Points, in no order, along strands that fork and pass close to each other.
(in the rows, 128 means zero)
Points whose rows are less than 149 apart are linked; no others are. Some points are linked to none.
J_13: | 126 | 148 | 124 | 131 | 135 | 144 | 111 |  99 | 129 | 131 | 136 | 147 | 208 | 121 | 150 | 107 | 127 |  79 |  86 | 180 | 146 | 133 | 147 | 125 |  96 | 162 | 146 | 138 | 135 |  70 | 160 | 112 |  77 | 137 |
J_609: | 182 | 145 | 118 | 166 | 128 | 152 |  94 | 193 | 121 |  74 |  89 | 156 | 190 | 115 | 117 | 163 | 108 | 168 | 113 | 140 | 132 | 129 | 137 | 153 | 118 | 119 | 201 | 131 | 121 | 167 | 156 | 128 |  99 | 145 |
J_662: | 111 | 134 | 119 | 139 | 164 | 101 | 183 | 113 | 170 | 153 |  81 |  94 | 111 | 120 | 206 | 142 | 121 |  74 | 179 | 158 | 152 |  95 | 124 |  57 |  82 | 121 | 129 | 113 | 115 |  66 | 169 | 129 | 122 | 149 |
J_987: | 134 |  85 | 128 | 150 | 123 | 114 | 156 | 127 | 122 | 110 | 131 | 117 | 163 | 120 | 133 | 183 | 136 | 163 | 121 | 115 | 118 | 129 | 138 | 146 | 115 |  57 | 169 | 150 |  73 |  86 | 156 | 116 |  89 | 142 |
J_492: |  93 | 143 | 147 | 114 | 148 | 125 | 144 |  57 | 128 | 139 | 189 | 129 | 126 | 147 | 120 |  83 | 157 |  94 | 100 | 167 | 107 |  89 | 134 | 151 | 124 | 171 | 130 | 153 | 141 |  93 | 136 | 134 | 159 |  93 |
J_124: | 135 | 120 | 133 | 141 | 152 | 134 | 162 |  76 | 153 | 138 | 165 | 127 | 133 |  90 | 160 | 101 | 158 |  81 | 130 | 196 | 165 | 103 | 139 |  80 |  79 | 108 | 144 | 120 | 112 |  88 | 163 | 139 |  85 | 104 |
J_317: | 172 | 140 | 126 | 132 | 166 | 153 | 149 | 153 |  85 | 100 | 175 | 143 | 126 | 168 | 106 | 111 | 137 | 202 | 149 | 112 | 115 | 170 | 124 | 190 | 132 | 129 | 173 |  97 | 105 | 155 | 112 | 138 | 145 | 107 |
J_4: | 107 | 188 | 138 |  64 | 134 | 133 | 115 | 106 | 119 | 140 | 152 |  75 | 112 | 114 | 150 |  80 | 137 |  97 | 135 | 173 | 126 | 153 |  81 | 141 | 154 | 228 |  56 |  94 | 165 |  93 | 127 | 127 | 142 | 140 |
J_955: | 157 | 143 | 141 | 140 | 116 | 110 |  87 | 131 | 132 | 132 |  91 | 171 | 208 | 117 | 162 | 135 | 136 | 147 |  91 | 119 | 153 | 161 | 184 | 152 | 129 | 161 | 130 | 138 | 128 | 126 | 110 | 135 | 104 | 134 |
J_455: | 123 | 109 | 153 | 151 | 141 | 106 | 177 | 142 | 112 |  87 | 136 | 158 | 137 | 164 | 162 | 149 | 120 | 197 | 107 |  79 |  82 | 170 | 145 | 161 |  81 |  95 | 157 | 123 |  93 | 149 |  79 | 140 | 146 |  95 |
J_278: | 110 | 106 | 107 | 153 | 137 | 114 |  82 | 179 | 141 | 112 |  90 | 125 |  78 |  93 | 117 |  85 | 108 | 147 | 132 | 123 | 139 | 173 | 161 | 142 | 159 | 149 | 110 |  97 | 128 | 183 | 124 | 131 |  81 | 152 |
J_199: | 116 | 156 | 151 |  98 |  85 | 143 | 105 |  82 |  82 | 166 | 192 | 120 | 176 | 134 | 120 | 100 | 132 | 113 |  96 | 138 | 149 | 127 | 114 | 119 | 137 | 105 |  83 | 126 | 135 | 113 |  69 | 170 | 148 | 156 |
J_568: | 157 | 202 | 136 | 140 | 134 |  96 |  96 | 137 | 138 | 126 |  92 | 149 | 174 | 110 | 173 |  87 | 146 | 154 |  95 | 140 | 142 | 172 | 152 | 144 |  97 | 210 | 126 | 107 | 104 | 113 |  85 | 141 | 111 | 122 |
J_544: | 170 | 141 |  92 | 142 |  75 | 198 | 104 | 155 | 114 | 118 | 157 | 129 | 143 | 145 |  79 | 172 | 117 | 167 | 140 | 118 | 138 | 134 | 103 | 133 | 167 |  70 | 164 | 124 | 157 | 149 | 135 | 155 | 117 | 172 |
J_101: | 103 | 106 | 135 |  99 | 142 |  85 | 139 | 140 | 141 | 153 | 132 | 101 |  62 | 112 | 137 | 108 | 139 | 169 | 163 | 132 | 122 | 171 | 161 | 123 | 168 | 151 |  71 |  95 | 101 | 155 | 122 | 140 | 144 | 126 |
J_168: | 132 |  88 | 118 | 139 |  91 | 163 | 134 | 210 | 151 | 100 |  97 | 108 | 109 | 113 | 142 | 158 | 107 | 141 | 162 | 137 | 133 | 115 | 153 | 120 | 165 | 125 | 170 | 134 | 149 | 164 | 182 | 123 | 108 | 143 |
J_345: |  94 | 190 | 125 | 101 | 110 | 127 | 130 | 100 | 143 | 142 | 112 |  64 | 165 | 115 | 159 | 100 | 119 |  92 | 146 | 152 | 177 | 147 |  80 | 119 | 163 | 205 |  81 |  76 | 165 |  93 | 114 | 144 | 121 | 183 |
J_563: | 174 | 127 |  96 | 166 | 111 | 173 |  57 | 150 | 117 | 127 |  94 | 185 | 169 | 128 | 110 | 141 | 124 | 131 | 120 | 116 | 126 | 119 | 120 | 130 | 124 | 121 | 140 | 142 | 133 | 126 | 168 | 137 | 115 | 151 |
J_503: | 132 | 124 | 152 | 119 | 134 |  90 | 134 | 108 | 129 | 117 | 186 | 121 | 103 | 123 |  87 | 128 | 171 | 112 | 114 | 145 | 138 |  79 | 135 | 158 | 121 |  85 | 116 | 185 |  81 | 101 | 133 |  96 | 159 | 113 |
J_209: |  95 | 160 | 107 |  98 | 143 | 156 | 114 | 105 | 156 | 161 |  98 |  83 | 157 | 133 | 169 | 111 | 109 |  64 | 151 | 132 | 190 | 132 | 117 |  86 | 154 | 143 | 102 |  89 | 162 | 122 | 149 | 148 | 128 | 179 |
J_325: | 122 |  74 | 131 | 151 | 139 | 155 | 136 | 143 | 136 | 150 |  65 | 154 | 104 | 134 | 131 | 161 | 145 |  63 | 113 | 118 |  86 |  73 | 153 |  92 | 123 |  92 | 133 | 169 | 208 | 139 | 122 | 113 | 139 | 135 |
J_379: | 141 | 181 | 146 | 117 | 141 | 115 |  78 | 130 | 121 | 128 | 128 | 129 | 130 | 120 |  72 | 122 | 183 | 166 |  72 | 109 | 190 | 135 | 121 | 157 | 148 | 177 | 134 | 164 |  90 |  89 | 138 |  99 | 152 | 122 |
J_801: | 148 | 128 | 133 | 144 | 113 | 116 |  95 | 130 | 147 | 142 | 105 | 169 | 197 |  75 | 142 | 131 | 167 | 110 | 106 | 142 | 147 | 112 | 141 | 110 |  65 | 114 | 161 | 138 |  94 |  85 | 164 | 124 |  65 | 141 |
J_389: |  89 | 108 | 126 |  82 | 128 |  81 | 154 |  86 | 108 | 117 | 194 | 104 | 108 | 157 |  65 | 123 | 112 | 137 | 101 | 146 |  84 | 152 | 128 | 181 | 143 | 139 | 114 | 134 | 100 | 140 | 104 | 132 | 143 | 140 |
J_93: |  90 | 131 | 150 | 149 | 118 |  78 | 121 |  91 | 117 | 104 | 145 | 160 |  94 | 160 | 126 | 119 | 130 | 129 | 106 |  99 | 105 | 154 | 184 | 116 |  80 | 100 | 149 | 164 | 132 | 149 |  84 | 138 | 157 | 104 |
J_195: | 104 | 160 | 101 | 107 | 160 | 157 | 114 |  95 | 114 | 121 | 142 | 111 | 159 | 159 | 140 |  91 | 106 |  85 | 102 | 174 | 204 | 199 | 144 | 111 |  90 | 168 | 148 |  86 | 158 | 137 | 140 | 138 | 104 | 135 |
J_294: | 102 | 130 | 137 | 137 |  83 | 116 | 160 | 116 | 174 | 117 | 123 | 110 |  75 | 148 |  91 | 129 | 126 | 151 | 184 | 109 | 129 |  94 |  96 |  92 | 163 | 135 |  83 | 153 | 116 | 116 | 139 | 128 | 173 | 137 |
J_23: | 118 | 111 | 112 | 102 | 130 | 173 | 194 | 146 |  90 |  91 | 162 | 108 |  65 | 169 |  98 | 127 |  89 | 131 | 150 |  98 | 139 | 142 |  98 | 151 | 140 | 121 | 114 | 114 | 120 | 159 | 123 | 111 | 148 | 110 |
J_937: |  85 | 125 | 124 | 132 | 167 | 125 | 124 | 141 | 126 | 187 |  53 | 110 | 153 | 152 | 201 | 118 | 112 |  79 | 185 | 117 | 147 | 121 | 129 |  90 | 136 | 154 | 110 |  96 | 165 | 113 | 115 | 145 | 157 | 177 |
J_701: | 152 | 151 | 132 |  76 | 144 |  50 | 100 |  80 |  93 | 149 | 166 | 127 | 153 | 146 | 128 | 135 | 145 | 146 | 120 | 107 | 127 | 155 | 134 | 147 | 117 | 150 | 124 | 132 | 115 | 128 |  87 | 129 | 191 |  90 |
J_347: | 170 | 152 | 146 | 133 | 113 | 111 | 136 | 128 | 106 |  96 | 123 | 136 | 153 | 133 | 123 | 139 |  97 | 218 | 118 | 108 | 142 | 146 | 118 | 157 | 150 | 159 | 153 | 138 | 109 | 103 | 137 | 108 | 127 | 137 |
J_216: |  95 |  84 | 129 | 177 | 113 | 144 | 170 | 172 | 172 | 108 | 154 | 128 |  72 | 112 | 142 | 168 | 127 | 132 | 136 | 101 | 115 |  84 | 112 | 148 | 122 |  73 | 173 | 115 | 118 | 149 | 140 | 132 |  93 |  89 |
J_565: | 135 | 129 | 173 | 144 | 131 | 142 | 140 | 177 | 101 |  76 | 149 | 156 | 159 |  90 | 138 | 134 | 127 | 169 |  92 | 113 | 151 | 145 | 115 | 163 | 109 | 131 | 160 |  87 |  80 | 155 | 122 | 105 |  75 |  93 |
J_16: | 105 |  80 | 142 | 141 | 123 | 147 | 115 | 130 | 113 | 162 | 103 | 158 | 103 | 131 | 153 | 106 | 127 |  71 | 127 | 111 |  84 | 130 | 150 |  92 |  76 | 112 | 148 | 149 | 183 | 152 |  98 | 108 | 124 | 109 |
J_376: | 133 | 103 | 123 | 120 | 125 | 170 | 169 | 169 |  92 |  89 | 114 | 130 | 162 | 114 | 131 | 194 | 130 | 145 | 116 | 108 | 133 | 120 | 144 | 140 | 112 |  81 | 223 | 116 | 113 | 104 | 200 | 113 |  81 | 167 |
J_194: | 168 | 173 | 110 | 133 | 143 | 173 | 181 | 157 |  93 |  78 | 142 | 123 | 177 | 119 | 151 | 154 | 123 | 135 | 150 | 131 | 125 | 133 | 112 | 116 | 124 |  93 | 237 | 136 |  95 | 118 | 158 | 124 |  86 | 134 |
J_922: | 141 | 169 | 109 | 115 | 143 | 120 | 107 |  63 | 135 | 144 | 174 | 113 | 210 | 107 | 108 | 107 | 143 |  97 |  92 | 159 | 125 | 137 | 109 | 124 | 148 | 170 | 115 | 147 | 135 |  83 | 125 |  98 | 108 | 125 |
J_648: | 164 | 160 | 150 |  57 | 164 |  70 | 126 | 122 | 117 | 173 | 134 | 114 | 147 | 159 |  84 | 139 | 142 | 185 | 109 | 118 | 142 | 156 | 112 | 185 | 151 | 157 | 105 | 113 |  93 | 107 |  95 | 104 | 187 | 123 |
J_760: | 150 | 175 | 101 | 140 | 137 | 170 |  85 | 108 | 112 | 123 | 103 | 181 | 192 | 134 | 132 | 108 |  97 |  86 | 119 | 144 | 163 | 123 | 128 | 138 |  84 | 156 | 128 | 124 | 151 | 111 | 148 | 131 | 103 | 153 |
J_361: | 111 | 146 | 128 |  76 | 149 |  86 | 100 |  87 | 107 | 135 | 176 | 124 | 100 | 142 | 143 | 107 | 146 |  86 | 112 | 118 | 123 | 136 | 147 |  93 | 103 | 144 | 114 | 153 | 103 | 165 | 122 | 129 | 195 |  79 |
J_656: | 157 | 120 | 146 | 162 | 127 |  93 | 178 | 165 | 161 | 122 | 101 | 138 | 127 | 142 | 156 | 159 | 117 | 195 | 152 |  58 | 113 | 106 |  81 | 155 | 116 | 106 | 171 | 107 |  87 | 108 | 127 | 101 | 145 |  96 |
J_498: | 119 | 137 | 129 | 110 | 117 | 160 |  82 | 110 |  98 | 158 | 138 | 130 | 140 | 129 | 142 |  83 | 118 |  98 | 125 | 155 | 151 | 163 | 150 | 121 | 133 | 119 |  87 | 106 | 141 | 146 |  96 | 163 | 108 | 161 |
J_165: | 151 |  91 | 113 | 158 | 101 | 157 | 121 | 210 | 156 | 158 |  48 | 124 | 112 | 101 | 123 | 158 | 148 | 104 | 173 | 144 | 120 | 102 | 135 |  92 | 158 | 141 | 128 | 140 | 166 | 136 | 147 | 103 |  91 | 136 |
J_83: | 121 |  74 | 140 | 185 | 116 | 131 | 101 | 176 | 122 | 135 | 120 | 115 |  77 |  77 | 144 | 105 | 138 | 118 | 129 | 114 | 105 | 106 |  77 | 115 | 144 | 119 | 135 | 146 | 160 | 163 | 141 | 116 |  90 |  99 |
J_118: | 134 | 127 | 172 | 111 | 120 |  98 | 213 | 132 | 135 |  99 | 102 | 125 | 139 | 143 | 174 | 144 |  93 | 204 | 138 |  75 | 101 | 163 | 107 | 174 |  97 | 140 | 180 |  87 |  96 | 116 | 105 | 107 | 133 | 103 |
J_545: | 118 |  95 | 105 | 181 | 132 | 134 | 118 | 121 | 126 | 128 | 131 | 129 |  97 | 154 | 102 | 144 | 117 | 107 | 116 | 102 | 100 | 109 | 103 | 104 | 125 |  62 | 100 | 183 | 121 | 143 | 108 | 109 | 135 | 109 |
J_958: | 165 | 183 | 130 | 154 | 137 | 176 | 160 | 181 | 108 |  71 | 132 | 133 | 177 | 120 | 129 | 144 | 115 | 172 | 117 | 124 | 154 | 155 | 118 | 138 | 136 | 136 | 206 | 101 |  96 | 167 | 133 | 109 |  72 | 125 |
J_668: | 111 | 156 | 106 |  66 | 154 |  86 | 129 |  96 | 143 | 168 | 122 |  95 |  84 | 131 | 166 |  88 | 151 | 154 | 174 | 155 | 112 | 165 | 145 |  82 | 123 | 157 |  57 |  89 | 116 | 136 | 117 | 177 | 169 | 117 |
J_857: | 125 |  85 | 166 | 157 | 118 | 125 |  90 | 146 |  96 | 133 | 110 | 165 | 123 | 134 | 131 | 125 | 132 | 143 | 125 |  81 |  96 | 146 | 170 | 112 |  96 |  89 | 177 | 151 | 162 | 148 | 107 | 127 | 128 | 122 |
J_166: | 154 |  65 | 119 | 164 | 143 | 141 | 130 | 159 | 121 | 139 |  98 | 152 |  99 |  98 | 142 | 192 | 151 | 102 | 107 | 130 |  91 |  89 | 168 |  97 | 115 |  54 | 143 | 167 | 157 | 124 | 154 | 116 | 102 | 138 |
J_496: | 101 | 186 | 125 |  43 | 154 |  79 | 170 |  88 | 140 | 143 | 154 |  56 | 104 | 143 | 147 | 121 | 156 |  64 | 153 | 140 |  86 | 106 | 102 | 135 | 131 | 222 | 111 | 100 | 178 | 123 | 111 | 116 | 191 | 122 |
J_373: | 124 | 123 | 113 | 128 | 105 | 167 | 125 |  82 | 150 | 144 | 126 | 133 | 152 | 119 | 109 | 104 | 119 | 100 | 145 | 170 | 127 |  87 | 126 | 108 | 120 | 103 |  99 | 133 | 145 |  99 | 174 | 142 | 101 | 168 |
J_2: | 138 |  85 | 117 | 160 | 130 | 169 | 151 | 184 |  98 | 129 | 127 | 147 | 146 | 160 | 139 | 186 | 101 | 142 | 135 |  84 |  87 | 139 | 119 | 151 | 104 |  89 | 213 | 117 | 127 | 160 |  95 | 108 | 107 |  88 |
J_443: | 127 |  87 | 134 | 170 | 143 |  93 | 124 | 174 | 119 | 158 |  80 | 112 |  76 | 110 | 125 |  93 | 116 | 157 | 168 | 108 | 111 | 108 |  88 | 122 | 180 | 147 | 104 | 126 | 140 | 159 |  99 | 122 | 136 | 118 |
J_831: | 112 | 180 | 116 |  67 | 169 | 104 | 180 |  73 | 131 | 152 | 167 |  35 | 113 | 131 | 128 | 125 | 134 |  64 | 129 | 189 | 114 |  67 |  69 | 112 | 133 | 168 | 118 |  93 | 168 |  74 | 125 | 105 | 151 | 120 |
J_908: | 176 | 138 | 128 | 155 | 111 |  80 | 121 | 140 | 173 | 164 | 107 | 153 | 168 | 112 | 115 | 123 | 151 | 163 | 131 | 118 | 152 | 106 | 133 | 129 | 123 | 132 | 158 | 131 |  67 |  78 | 145 | 117 |  97 | 137 |
J_982: | 169 | 121 |  87 | 159 | 154 | 151 |  67 | 148 | 104 | 151 | 128 | 163 | 125 | 138 | 104 | 137 | 108 | 188 | 125 | 105 | 117 | 195 | 139 | 172 | 134 | 103 |  96 | 110 | 137 | 158 | 105 | 149 | 115 | 151 |
J_708: |  89 | 113 | 176 |  87 | 137 |  99 | 160 | 128 | 121 |  95 | 186 | 119 |  84 | 148 |  81 | 130 | 137 | 120 | 101 | 143 | 113 | 104 | 142 | 189 | 120 | 133 | 137 | 157 |  98 | 135 | 131 |  94 | 160 | 108 |
J_433: | 138 |  80 | 143 | 131 | 122 | 133 | 103 | 125 | 107 | 112 | 101 | 133 | 149 | 109 | 136 | 164 | 132 | 113 | 119 | 132 | 140 | 100 | 166 |  98 | 138 |  58 | 138 | 185 | 106 | 106 | 167 | 120 | 107 | 141 |
J_256: | 138 | 161 | 124 | 143 | 147 | 145 |  78 | 118 | 127 | 119 | 157 | 163 | 142 | 105 | 123 |  86 | 167 | 127 | 104 | 125 | 175 | 127 | 113 | 143 | 139 | 151 | 108 | 157 | 107 | 119 | 148 | 119 | 146 |  95 |
J_192: |  91 |  69 | 126 | 130 | 122 | 119 | 136 | 166 | 130 | 139 |  24 | 133 |  75 | 155 | 130 | 164 | 136 | 104 | 136 | 100 |  95 |  93 | 175 | 118 | 147 | 119 | 120 | 127 | 179 | 151 | 118 | 137 | 173 | 166 |
J_43: |  92 | 153 | 122 |  62 | 148 |  96 | 148 |  84 | 149 | 141 | 154 | 108 | 109 | 166 | 173 |  97 | 114 |  85 | 143 | 148 | 117 | 148 | 146 |  78 | 114 | 163 |  84 | 113 | 138 | 153 |  98 | 156 | 179 | 110 |
J_897: | 109 | 134 | 159 |  59 | 128 |  89 | 121 | 108 | 121 | 133 | 144 |  77 | 100 |  99 | 120 | 118 | 127 | 123 | 116 | 164 | 101 | 109 | 104 | 158 | 184 | 214 |  54 | 134 | 152 | 109 | 138 | 112 | 173 | 120 |
J_931: | 144 | 151 | 138 | 109 | 146 | 121 |  91 |  58 | 126 | 143 | 130 | 147 | 215 | 119 | 136 | 136 | 132 | 149 | 100 | 141 | 124 | 170 | 162 | 138 | 148 | 177 |  99 | 139 | 155 | 114 |  98 | 129 | 127 | 141 |
J_395: | 117 | 142 | 121 | 126 |  68 | 199 | 123 | 131 | 149 | 122 | 165 | 127 | 128 | 124 |  80 | 152 |  96 | 161 | 120 | 131 | 147 | 114 | 110 | 129 | 174 | 105 |  91 | 131 | 136 | 147 | 147 | 161 |  92 | 184 |
J_426: | 141 | 109 | 116 | 132 | 106 | 153 | 171 | 131 | 114 |  81 | 167 | 112 |  74 | 123 |  90 | 144 | 117 | 167 | 146 | 141 | 143 | 116 | 112 | 150 | 152 | 108 | 151 | 142 | 106 | 123 | 181 | 107 | 126 | 113 |
J_694: |  88 | 166 | 143 |  83 |  80 | 118 | 138 |  65 | 123 | 137 | 179 | 113 | 119 | 132 | 123 | 106 | 120 |  71 | 100 | 125 | 151 |  84 |  90 |  93 | 129 | 105 |  70 | 113 | 152 | 128 |  82 | 178 | 163 | 140 |
J_262: | 128 | 136 | 138 |  96 | 166 | 121 | 151 |  89 |  86 | 118 | 189 | 130 | 112 | 156 |  59 | 121 | 149 | 205 | 111 | 112 |  93 | 163 | 145 | 186 | 118 | 140 | 124 | 125 | 112 | 129 | 114 | 132 | 154 | 132 |
J_909: | 147 | 121 | 118 | 178 | 135 | 111 | 110 |  98 | 117 | 177 |  92 | 153 | 170 | 154 | 126 | 143 | 130 | 131 | 131 |  98 | 126 | 114 | 120 |  88 | 131 |  84 | 118 | 182 | 127 |  97 |  90 | 124 | 147 | 120 |
J_226: |  95 | 125 | 139 | 110 | 150 |  95 | 177 | 101 | 167 | 134 | 137 |  81 | 154 | 115 | 185 | 120 | 115 |  63 | 152 | 186 | 166 | 103 | 108 |  74 |  98 | 127 | 139 | 102 | 137 | 116 | 171 | 119 | 118 | 114 |
J_800: | 142 | 133 | 134 | 122 |  98 | 121 | 114 |  75 |  99 | 136 | 149 | 136 | 168 | 159 |  79 | 148 | 115 | 154 | 125 | 112 | 143 | 121 | 121 | 119 | 143 |  82 |  99 | 158 | 111 | 108 |  78 | 136 | 154 | 148 |
J_561: | 122 | 152 | 152 |  84 | 138 | 154 | 101 | 116 | 129 | 105 | 159 | 117 | 111 |  90 |  93 |  96 | 153 | 125 |  91 | 160 | 127 | 117 | 110 | 160 | 164 | 172 |  76 | 159 | 121 | 124 | 167 | 115 | 155 | 134 |
J_176: | 142 |  92 | 149 | 151 | 157 | 108 | 101 | 169 | 109 | 127 | 154 | 151 | 149 |  87 | 157 | 124 | 130 | 175 | 112 | 104 | 143 | 176 | 140 | 159 | 122 | 111 | 133 | 105 |  96 | 161 |  93 | 120 | 113 |  90 |
J_528: |  93 |  64 | 122 | 164 | 124 | 135 | 168 | 194 | 141 | 111 | 118 | 128 |  79 | 171 | 133 | 172 |  91 | 103 | 134 |  95 |  80 | 136 | 136 | 145 | 113 |  87 | 174 | 137 | 149 | 180 | 106 | 104 | 110 | 101 |
J_778: | 166 | 119 | 116 | 154 |  92 | 187 | 136 | 145 | 108 |  79 | 168 | 118 | 126 | 160 | 107 | 164 | 115 | 176 | 161 | 123 | 118 | 138 | 125 | 123 | 144 |  67 | 160 | 158 | 141 | 140 | 136 | 108 | 141 | 114 |
J_415: | 112 | 112 | 126 | 104 | 132 | 157 | 133 | 159 | 108 | 158 |  21 | 144 | 107 | 156 | 169 | 131 | 116 |  88 | 168 | 117 | 105 |  91 | 138 | 110 | 139 | 139 |  99 |  99 | 182 | 125 | 131 | 161 | 163 | 169 |
J_303: | 143 | 196 | 115 | 114 | 170 | 126 |  90 |  93 |  97 | 129 | 144 | 123 | 176 | 148 | 163 |  82 | 145 | 117 |  92 | 175 | 159 | 206 | 143 | 138 | 103 | 193 | 134 | 100 | 110 | 117 | 101 | 145 | 129 |  97 |
J_40: | 151 | 141 | 159 | 125 | 121 |  74 | 119 | 117 | 160 | 152 | 146 | 133 | 146 | 136 | 106 | 137 | 168 | 154 | 117 | 126 | 112 |  90 | 117 | 149 | 115 | 120 | 150 | 168 |  52 |  57 | 137 | 105 | 146 | 103 |
J_96: | 117 | 116 | 113 | 101 |  62 | 170 | 124 | 110 | 139 | 120 | 110 | 146 | 131 | 118 |  95 | 143 |  88 | 124 | 151 | 156 | 117 | 102 | 137 | 122 | 158 | 130 |  91 | 111 | 172 | 136 | 159 | 165 | 127 | 185 |
J_178: |  83 |  78 | 142 | 122 |  98 |  88 | 117 | 110 | 147 | 116 | 134 | 140 | 131 | 115 | 141 | 124 |  96 | 109 | 132 | 128 | 131 | 128 | 157 | 118 | 137 | 137 | 105 | 154 | 111 | 141 | 149 | 147 | 141 | 103 |
J_148: | 131 | 126 |  87 | 131 | 148 | 184 |  77 | 143 | 111 | 155 |  76 | 146 | 138 | 120 | 119 |  96 | 115 |  54 | 112 | 152 | 171 | 170 | 170 | 103 | 105 | 143 |  93 |  95 | 169 | 164 |  85 | 131 | 103 | 141 |
J_212: | 116 |  84 | 157 | 158 | 106 | 121 | 124 | 150 | 151 | 117 | 150 | 136 |  81 |  77 | 145 | 112 | 156 | 117 | 128 | 110 | 136 |  75 | 107 | 131 | 123 |  92 | 133 | 125 | 117 | 136 | 142 | 114 | 125 |  64 |
J_104: |  96 | 117 | 101 | 172 | 101 | 127 | 164 | 134 | 171 | 101 |  97 | 123 |  61 | 161 |  97 | 169 | 103 | 116 | 157 |  94 | 104 |  94 | 120 |  86 | 149 |  81 | 101 | 161 | 139 | 156 | 123 | 120 | 142 | 140 |
J_532: |  97 | 137 | 115 | 114 | 125 | 103 |  92 | 148 | 145 | 136 |  99 | 118 | 101 | 103 | 116 |  68 | 129 | 129 | 156 | 130 | 164 | 165 | 149 |  95 | 170 | 195 |  92 | 103 | 125 | 163 | 122 | 142 | 124 | 149 |
J_950: | 103 | 181 | 130 |  86 | 129 | 103 | 177 |  52 | 165 | 128 | 152 |  82 |  94 | 137 | 114 | 119 | 150 |  63 | 127 | 156 | 130 |  58 |  85 | 102 | 125 | 122 |  82 | 122 | 134 |  97 | 129 | 138 | 176 | 123 |
J_285: | 144 | 124 | 110 | 148 | 105 | 139 | 149 | 117 | 186 | 120 | 125 | 147 |  94 | 120 | 115 | 141 | 128 | 118 | 159 | 169 |  83 |  76 | 154 | 103 | 123 |  91 | 127 | 165 | 130 | 126 | 182 | 162 | 109 | 154 |
J_139: | 108 |  79 | 130 | 175 | 160 | 134 |  89 | 183 | 126 | 104 | 135 | 123 |  86 |  82 | 132 |  95 | 132 | 135 | 101 |  91 | 132 | 174 | 106 | 158 | 139 | 129 | 124 | 121 | 134 | 186 | 122 | 112 |  99 |  95 |
J_219: | 141 | 127 | 131 | 176 | 138 | 121 | 171 |  85 | 168 | 129 | 164 | 162 | 100 | 112 | 143 | 115 | 156 | 116 | 128 | 167 |  92 |  70 | 149 |  99 |  82 |  80 | 142 | 151 | 107 | 108 | 150 | 162 | 104 | 107 |
J_138: | 115 |  98 | 123 | 107 |  85 | 149 | 135 | 118 | 127 | 123 | 155 | 116 |  68 | 150 |  84 | 127 | 106 | 154 | 161 | 100 | 129 | 139 |  91 | 125 | 141 | 121 |  59 | 114 | 140 | 154 | 113 | 152 | 166 | 128 |
J_89: | 138 | 101 | 104 | 148 | 101 | 167 |  74 | 187 | 144 | 141 |  48 | 138 | 123 | 106 | 116 | 117 | 127 |  54 | 128 | 137 | 148 | 134 | 148 | 114 | 141 | 159 |  96 | 120 | 182 | 157 | 136 | 121 | 100 | 145 |
J_924: | 185 | 154 |  94 | 135 | 159 | 117 | 122 | 165 | 119 | 133 | 111 | 149 | 119 | 147 | 109 | 110 | 122 | 218 | 137 | 103 | 126 | 208 | 140 | 183 | 121 | 143 | 150 |  75 | 102 | 147 | 101 | 136 | 102 | 140 |
J_391: | 163 | 106 | 108 | 193 | 114 | 126 | 149 | 182 | 146 | 138 |  97 | 149 | 137 | 135 | 150 | 220 | 119 | 170 | 135 |  73 |  90 | 101 |  85 | 143 | 110 |  67 | 213 | 124 | 104 | 113 | 131 | 113 | 104 | 108 |

A fork is a point with three links. Follow the links from the first point to the second and name the forks in between, in order.
J_118, J_857 -> J_83, J_139, J_958, J_325
J_937, J_908 -> J_325, J_958, J_13
J_561, J_118 -> J_325, J_958, J_139, J_83
J_168, J_778 -> J_199
J_4, J_361 -> J_325, J_958, J_139
J_379, J_376 -> J_325
J_503, J_415 -> J_13, J_958, J_325
J_317, J_668 -> J_13, J_958, J_139

A fork is a point with three links, a tip a point with one. Leave the first point through the second and follow the links. Name the first fork or tip that comes.
J_662, J_226 -> J_199
J_379, J_256 -> J_325
J_545, J_104 -> J_662
J_982, J_924 -> J_13
J_192, J_415 -> J_379
